Points, in no order, along strands that fork, close into loops and pass close to each other.
Points whose rows are less than 47.9 apart are linked; no others are. Some points are linked to none.
Z_775: -13,-1,23,0,5,2,-43,15,9,16,3,12,-35,1,-10,-20,-8,-1,-12,21
Z_366: -9,-31,-13,9,5,33,-13,-23,-14,-9,16,-1,11,5,-8,-10,9,-18,5,-2
Z_646: 14,-4,12,-14,-6,15,-11,-2,20,-7,0,23,-13,9,10,-10,-12,-8,6,-8
Z_783: -2,-8,1,9,19,29,1,9,-12,-13,-11,1,-3,3,11,5,-16,1,11,-14
Z_238: 18,-8,-11,-14,-9,13,-11,-9,22,-9,9,25,-28,-2,10,-19,-1,-4,-11,-13
Z_71: 18,-6,-1,-4,-13,-3,20,-18,30,-8,-5,1,24,-4,-4,-2,8,-25,-4,-19
Z_584: 1,4,16,3,14,2,13,-28,-4,28,-19,13,0,-4,13,12,-7,10,-11,18
Z_342: -8,0,-5,-1,7,-5,1,0,-13,11,12,-5,-13,-17,8,4,3,14,-6,3
Z_762: -10,-4,8,-27,12,35,-18,-5,-13,-7,15,-7,-11,14,5,-2,-9,-7,2,14
Z_986: -16,8,8,-18,6,0,2,28,10,-12,-14,-5,-8,-12,1,-11,-10,-1,8,-21
Z_902: -16,-8,-13,-4,-6,8,-13,-2,-11,-9,3,-2,-7,0,-21,-9,9,-9,-4,2
Z_696: -28,-2,17,4,21,0,12,25,-24,2,-11,-24,-3,-4,-2,4,-15,20,13,-11
Z_934: 16,11,4,8,-3,-20,20,10,-5,2,1,-2,-7,1,14,19,-7,25,-7,-1
Z_255: -2,14,13,-31,-1,20,-27,-2,9,-10,11,-2,-12,18,5,-4,-5,-9,1,28
Z_595: 24,4,-22,-8,13,-12,27,0,0,-15,-8,-20,7,-13,7,13,6,-12,-11,-32
Z_907: 0,1,0,-17,-9,-8,-30,-10,20,16,4,5,-21,9,-14,-22,13,0,-33,31
Z_285: 1,-14,-11,22,9,14,-16,4,16,-2,4,15,-23,-11,9,-3,4,-4,19,-1
Z_866: -7,-11,-9,-25,9,45,-10,-16,-6,-21,14,-1,0,-4,17,-8,-6,-14,0,5
Z_112: -2,7,9,-18,12,19,3,-10,12,-6,-2,2,-11,-4,20,-7,-5,-5,11,2
Z_923: -11,27,16,-21,7,-15,-5,6,3,16,-16,-16,2,0,6,6,1,9,-17,20
Z_641: -2,6,-7,-31,1,3,8,-24,-1,0,8,-24,26,-9,-8,0,14,-13,-4,11
Z_622: -2,-11,-7,11,8,12,-8,5,-7,-4,7,-10,-7,-5,-4,-13,7,-4,-9,-42
Z_367: -9,-1,17,13,-7,-9,-16,-11,-1,22,9,-4,5,5,-16,-6,24,-7,-5,-2
Z_407: 16,9,-5,30,13,-12,-23,4,7,14,-4,14,-22,15,9,8,10,11,-5,2
Z_635: 0,-13,5,18,9,29,-15,-18,-15,16,18,-6,8,12,-6,-4,12,-13,2,-16
Z_532: -8,4,-24,-12,5,-9,6,11,-25,-19,16,-29,0,-22,12,12,5,12,5,6
Z_126: 15,6,-13,4,-4,-1,0,14,-18,-18,15,-7,0,11,1,15,3,7,1,-5
Z_628: -29,-26,-4,-8,-12,11,1,0,-16,0,12,-8,13,-27,-5,-6,5,-5,-3,-15
Z_66: -4,7,-6,27,18,-4,-19,-3,0,20,-18,10,-11,12,-5,5,5,7,0,26
Z_142: -5,12,27,-12,11,5,15,-18,-12,18,7,-11,16,-7,6,12,-4,0,-1,2
Z_414: -8,-5,-9,-26,-4,10,13,11,-4,-21,-12,-9,14,-12,2,-3,-12,-13,3,1
Z_487: -18,9,-15,-4,3,-14,-25,-19,0,19,-5,-8,-8,12,-1,11,24,9,-27,48
Z_609: -15,2,-8,5,9,-8,-19,-9,-15,23,-17,7,-14,3,-7,7,0,9,-24,33
Z_883: 20,6,-8,-8,-26,-15,3,21,5,-22,10,-1,6,13,2,8,-3,-5,0,-14
Z_850: 14,3,-12,6,23,7,24,0,-5,-15,2,-9,8,-9,24,24,-12,7,12,-6
Z_638: 29,19,-21,14,-8,-15,-7,-1,16,-5,8,6,3,16,6,12,12,-1,6,21
Z_830: 19,11,-2,-18,-1,0,11,14,16,-23,-18,-1,8,7,4,-7,-10,-10,-2,-30
Z_492: -7,7,-5,25,21,-4,3,15,-11,4,-5,-18,16,-2,-16,10,13,7,14,-13
Z_580: 22,12,-6,8,-5,2,7,-8,18,-6,0,2,15,3,11,10,5,-10,22,14
Z_876: 16,-5,-19,10,3,13,-20,0,5,-17,21,-14,-9,10,7,-11,20,-7,-4,-28
Z_282: 20,13,-5,1,-27,-18,-21,11,3,-1,11,15,-12,29,-7,-6,-4,3,-11,11
Z_626: 0,14,-14,-6,-3,-11,-7,-22,5,5,11,-11,4,8,2,7,16,-1,-8,45
Z_191: 25,16,7,15,-5,-22,5,-12,12,21,-22,12,-2,14,-2,-6,4,8,-33,0
Z_304: 10,-11,-9,15,-21,10,-17,-5,3,-12,12,13,8,24,-12,-5,7,-16,8,4
Z_44: -8,2,-10,-19,-7,-5,17,-3,-7,-7,-7,1,-1,-10,-4,9,-15,-5,1,22
Z_413: -20,-18,6,-19,2,41,1,-11,-21,-10,13,-1,16,-8,15,3,-13,1,10,1
Z_197: -17,-3,16,0,-11,-16,5,-11,6,29,12,-3,3,-21,-5,1,21,4,-5,-1
Z_891: 2,-10,15,12,-18,6,-13,10,-3,3,6,12,19,26,-16,-5,-6,-9,11,-4
Z_806: -17,14,-1,-30,-1,-3,-31,0,6,4,2,-11,-17,10,-16,-16,9,-1,-28,38
Z_21: 12,5,-18,-10,-12,7,-18,-15,15,-9,27,-4,-8,11,4,5,18,-6,5,39
Z_350: -10,-8,10,2,-7,4,-22,10,-11,8,-1,23,-27,4,-9,-5,-18,3,-2,12
Z_272: -6,5,42,-7,-12,-14,-4,27,-8,9,1,19,-9,10,-9,-4,-30,16,-1,3
Z_40: 29,13,-8,14,0,-18,24,-22,11,12,-25,16,8,10,4,5,-7,-2,-12,4
Z_316: -9,8,-22,-12,6,-18,15,20,-18,-12,8,-26,-8,-23,7,1,6,17,-7,-21
Z_873: -9,23,26,-14,-16,-22,0,20,2,7,-13,15,7,9,-14,-8,-23,3,-1,14
Z_421: 10,-1,13,30,-3,10,-5,13,-1,-4,7,12,12,20,-2,9,-2,-1,28,-8
Z_401: -4,-13,-13,27,8,0,-1,-27,-7,23,1,15,-9,-11,-6,2,9,4,-1,10
Z_117: -5,-13,-1,-13,-30,-13,15,10,-13,-7,14,-2,10,-13,3,13,-2,6,0,-2
Z_903: 15,1,-15,-19,0,-3,21,-18,9,-15,-4,-11,13,-2,-3,-4,7,-22,-12,-27
Z_710: -14,8,-10,2,21,-17,14,26,-2,-3,-11,-17,-19,-23,12,2,3,24,6,-14
Z_419: -17,-5,21,-2,-3,-2,-31,23,21,6,-7,17,-25,-4,-23,-34,-6,-9,-3,2
Z_18: -16,-3,5,-4,6,1,-8,15,-18,1,12,-22,2,-1,-7,-2,12,0,-6,-28
Z_997: 0,-20,-3,9,-30,-1,7,23,-12,-21,-13,21,16,15,-11,-4,-30,5,9,-5
Z_746: 8,1,-1,-8,1,-5,31,6,-5,-6,-2,-22,19,-16,10,12,2,2,6,-29
Z_80: 10,6,-2,-11,-14,-16,-12,-20,21,17,8,6,-12,5,1,-9,17,8,-34,13
Z_963: 3,8,10,-12,22,18,12,-24,3,12,-16,9,-8,-1,11,-1,-5,-6,-2,16
Z_655: 23,19,-1,4,-18,-18,-18,5,7,14,10,7,-22,12,2,-1,12,9,-32,-2
Z_360: 11,9,20,6,-5,-19,24,6,11,10,-1,13,-9,-14,27,9,-8,21,-1,-13
Z_946: -4,8,13,-21,-1,-4,13,-1,11,-3,-26,-6,25,3,-21,-12,-2,-24,4,4
Z_235: 5,10,3,12,26,23,-27,-16,-4,9,14,-13,-7,14,-1,0,15,-9,1,-8
Z_124: -17,6,-4,28,16,-3,-11,3,-9,13,-4,-5,-10,3,-10,4,14,5,12,4
Z_785: 3,19,29,-7,-10,-6,-14,-6,6,19,7,-10,11,23,-15,-3,7,-7,-14,1
Z_99: -21,-6,14,-1,-2,-4,-14,26,12,-3,-7,8,-17,-12,-9,-13,-3,-1,15,-8
Z_706: 24,25,-2,6,-3,-22,-6,-10,24,9,-11,2,1,11,14,13,16,5,-7,26
Z_459: 12,0,-29,-4,22,17,5,-2,-8,-20,-3,-13,11,-3,17,10,0,-11,13,1
Z_308: 28,17,-21,11,16,-18,27,-13,4,10,-24,-4,-12,2,13,16,3,7,-17,-1
Z_743: 4,-10,-12,21,22,12,12,-20,-4,11,-10,14,-14,-1,9,-1,-4,1,3,-8
Z_845: 7,19,-4,10,29,-5,-4,-13,21,12,-18,-15,0,14,-6,-8,21,-13,0,-12
Z_500: 7,13,35,5,-3,0,2,-9,-5,23,6,-1,20,16,-5,12,-3,-2,-1,-2
Z_678: 18,17,17,12,-10,-24,-11,-5,20,24,-7,13,10,9,9,4,8,3,-14,3
Z_988: -3,1,30,-6,-15,-3,7,17,-2,0,3,10,1,-2,0,3,-17,8,8,-13
Z_380: -10,-25,-14,4,-19,18,11,14,-3,-27,14,-8,20,-24,16,9,-8,-1,7,-17
Z_719: -1,7,3,-30,-4,0,23,-10,-14,-6,-7,-2,19,8,-10,11,-17,-13,-1,32
Z_900: 11,14,-29,2,32,8,-3,-1,-2,-13,-5,-21,-1,5,11,2,15,-4,7,-17
Z_989: -16,9,10,11,30,-19,17,24,-21,6,-8,-21,-14,-5,-2,6,-6,35,0,-13
Z_519: 3,-4,0,34,11,4,7,16,-4,3,6,-9,10,1,8,10,10,7,31,-11
Z_125: -2,-20,-16,-18,-7,17,9,-3,7,-33,0,-11,17,-22,14,1,-5,-14,4,-15
Z_721: 5,7,13,20,16,-1,-42,-3,7,23,16,-15,-15,15,2,4,21,0,-8,2
Z_180: 6,24,7,-21,-4,-2,-20,6,2,-4,-3,8,-8,22,1,3,-11,-4,0,42
Z_606: 11,8,-27,-3,9,-5,-8,2,11,-12,13,-29,0,3,0,-6,24,-10,2,-18
Z_128: -7,-4,1,-6,-3,-7,10,-32,19,19,6,6,4,-21,-1,-13,14,-5,-6,8
Z_15: -6,22,21,-14,-4,-13,-4,17,-8,7,-4,-9,1,16,-7,11,-6,13,-4,13
Z_114: 3,-17,2,4,-28,-5,19,18,4,-17,16,-4,17,-13,7,7,-5,6,4,-30
Z_273: -3,-1,29,16,5,-1,10,-3,9,19,-17,22,17,1,-9,-15,-9,-6,15,-13
Z_263: -28,0,18,-8,14,-5,17,32,-4,-11,-25,-11,-7,-15,-6,-6,-15,18,8,-17
Z_69: -3,-4,-4,2,28,4,39,6,-9,-15,-8,-14,11,-23,19,11,-8,6,9,-21
Z_513: 6,6,31,-9,-12,-9,22,16,8,1,1,3,-3,-10,14,0,-14,12,0,-37
Z_833: -15,-18,-4,-9,-27,-18,24,9,-21,-10,10,5,-12,-17,-5,3,-14,20,-4,5
Z_356: 14,-1,-16,15,-19,-8,-16,17,-9,-9,4,27,-22,22,-6,3,-12,11,-7,13
Z_107: 10,-15,-27,-6,-20,10,-22,-8,23,-16,15,8,-23,0,-10,-24,14,-10,-11,-10
Z_639: -22,-33,-14,4,-21,-10,35,9,-24,-19,-9,5,7,-21,-9,3,-19,10,-4,0
Z_677: -21,-20,1,19,-6,1,10,-15,7,15,-13,11,20,-15,-23,-15,6,-9,17,-3
Z_906: -11,-17,-9,-6,18,30,9,-22,-21,-12,16,-10,25,-18,12,10,-1,-3,9,6
Z_277: 16,-1,9,8,-9,5,9,-18,30,0,-1,11,27,7,0,-1,5,-18,17,-2
Z_30: 6,-2,4,25,12,-7,8,-33,-5,33,-19,24,1,8,-6,3,-1,5,-11,18
Z_382: 12,-14,-13,23,-12,-4,-9,6,-18,-3,10,10,-12,13,-3,11,-5,6,6,-5
Z_588: 13,-11,-12,4,-19,14,-22,-14,1,-6,27,12,-13,13,-1,0,13,-4,3,18
Z_600: -10,-29,-13,6,8,30,5,-22,-10,-7,2,-10,27,-15,3,-5,6,-22,9,-4
Z_187: -18,-5,1,1,-6,-9,-9,-4,-10,9,-7,21,-17,0,-4,1,-10,12,-4,37
Z_886: -17,-11,7,24,-1,-2,8,14,11,3,-23,12,13,-9,-16,-14,-7,-3,21,-5
Z_777: 24,-4,-16,-14,-20,-5,21,15,12,-35,-13,-2,10,2,3,6,-13,-11,3,-11
Z_555: -21,-2,-7,-25,-1,7,-18,-15,-14,3,4,-9,-5,2,-20,-10,5,-7,-10,29
Z_433: 5,3,9,-21,-3,-3,7,2,-3,0,17,-19,3,-9,1,5,7,-4,-6,-28
Z_550: 12,2,21,3,-3,-7,-8,31,16,-2,-13,37,-13,8,6,-24,-32,5,10,-23
Z_179: -13,-1,2,-17,12,9,15,-14,-21,0,6,-21,17,-14,3,7,2,-4,7,8
Z_623: -20,10,-20,-11,10,-20,18,3,-21,-5,5,-19,-4,-34,9,16,4,25,-2,25
Z_81: 12,8,-10,23,12,-6,-3,0,18,11,2,8,-20,-5,21,6,6,9,15,1
Z_826: -9,-19,-8,9,-3,1,10,-33,-3,12,0,9,12,-16,-20,-10,12,-11,-3,4
Z_290: 0,3,36,2,2,4,6,0,0,16,-7,-1,23,11,-12,-2,-5,-8,6,-28
Z_675: -13,-23,-5,10,-18,1,24,21,-24,-23,-9,7,15,4,-17,9,-22,11,6,6
Z_844: -13,-20,-21,8,2,14,-18,9,20,-13,4,-3,-14,-17,2,-20,12,-10,13,-17
Z_49: 5,-7,12,17,-11,-3,8,24,2,-12,-15,35,1,15,-1,-8,-29,10,16,-8

How many points has the smallest loop of links through each point below? Write none if it is on no loop.
Z_69: 10
Z_21: 12
Z_886: 10
Z_117: none

A piece is two or more points that can be reached from each other along the links. Count, over all rows, the pieces, the separate loops (a circle has one, a figure eight two, a Y none), the forks (points with three links) and the tips (points with one).
pieces: 6
loops: 3
forks: 8
tips: 14

A fork is a point with three links, a tip a point with one. Leave the first point through the second and follow the links. Name the first fork or tip that comes.
Z_830; Z_777: Z_902
Z_907; Z_80: Z_830
Z_719; Z_44: Z_550
Z_532; Z_316: Z_609
Z_40; Z_191: Z_746
Z_675; Z_639: Z_719
Z_487; Z_626: Z_66
Z_419; Z_99: Z_623

Name the points in between on the shortest way along the links from the first point to the second, in order.
Z_308; Z_900: Z_40 Z_191 Z_678 Z_706 Z_638 Z_580 Z_277 Z_71 Z_903 Z_595 Z_746 Z_69 Z_850 Z_459
Z_304; Z_710: Z_588 Z_21 Z_626 Z_487 Z_609 Z_187 Z_350 Z_775 Z_419 Z_99 Z_986 Z_263 Z_696 Z_989
Z_785; Z_112: Z_367 Z_197 Z_128 Z_826 Z_401 Z_30 Z_584 Z_963
Z_550; Z_125: Z_49 Z_997 Z_675 Z_639 Z_833 Z_117 Z_114 Z_380
Z_721; Z_290: Z_235 Z_635 Z_366 Z_600 Z_906 Z_179 Z_142 Z_500
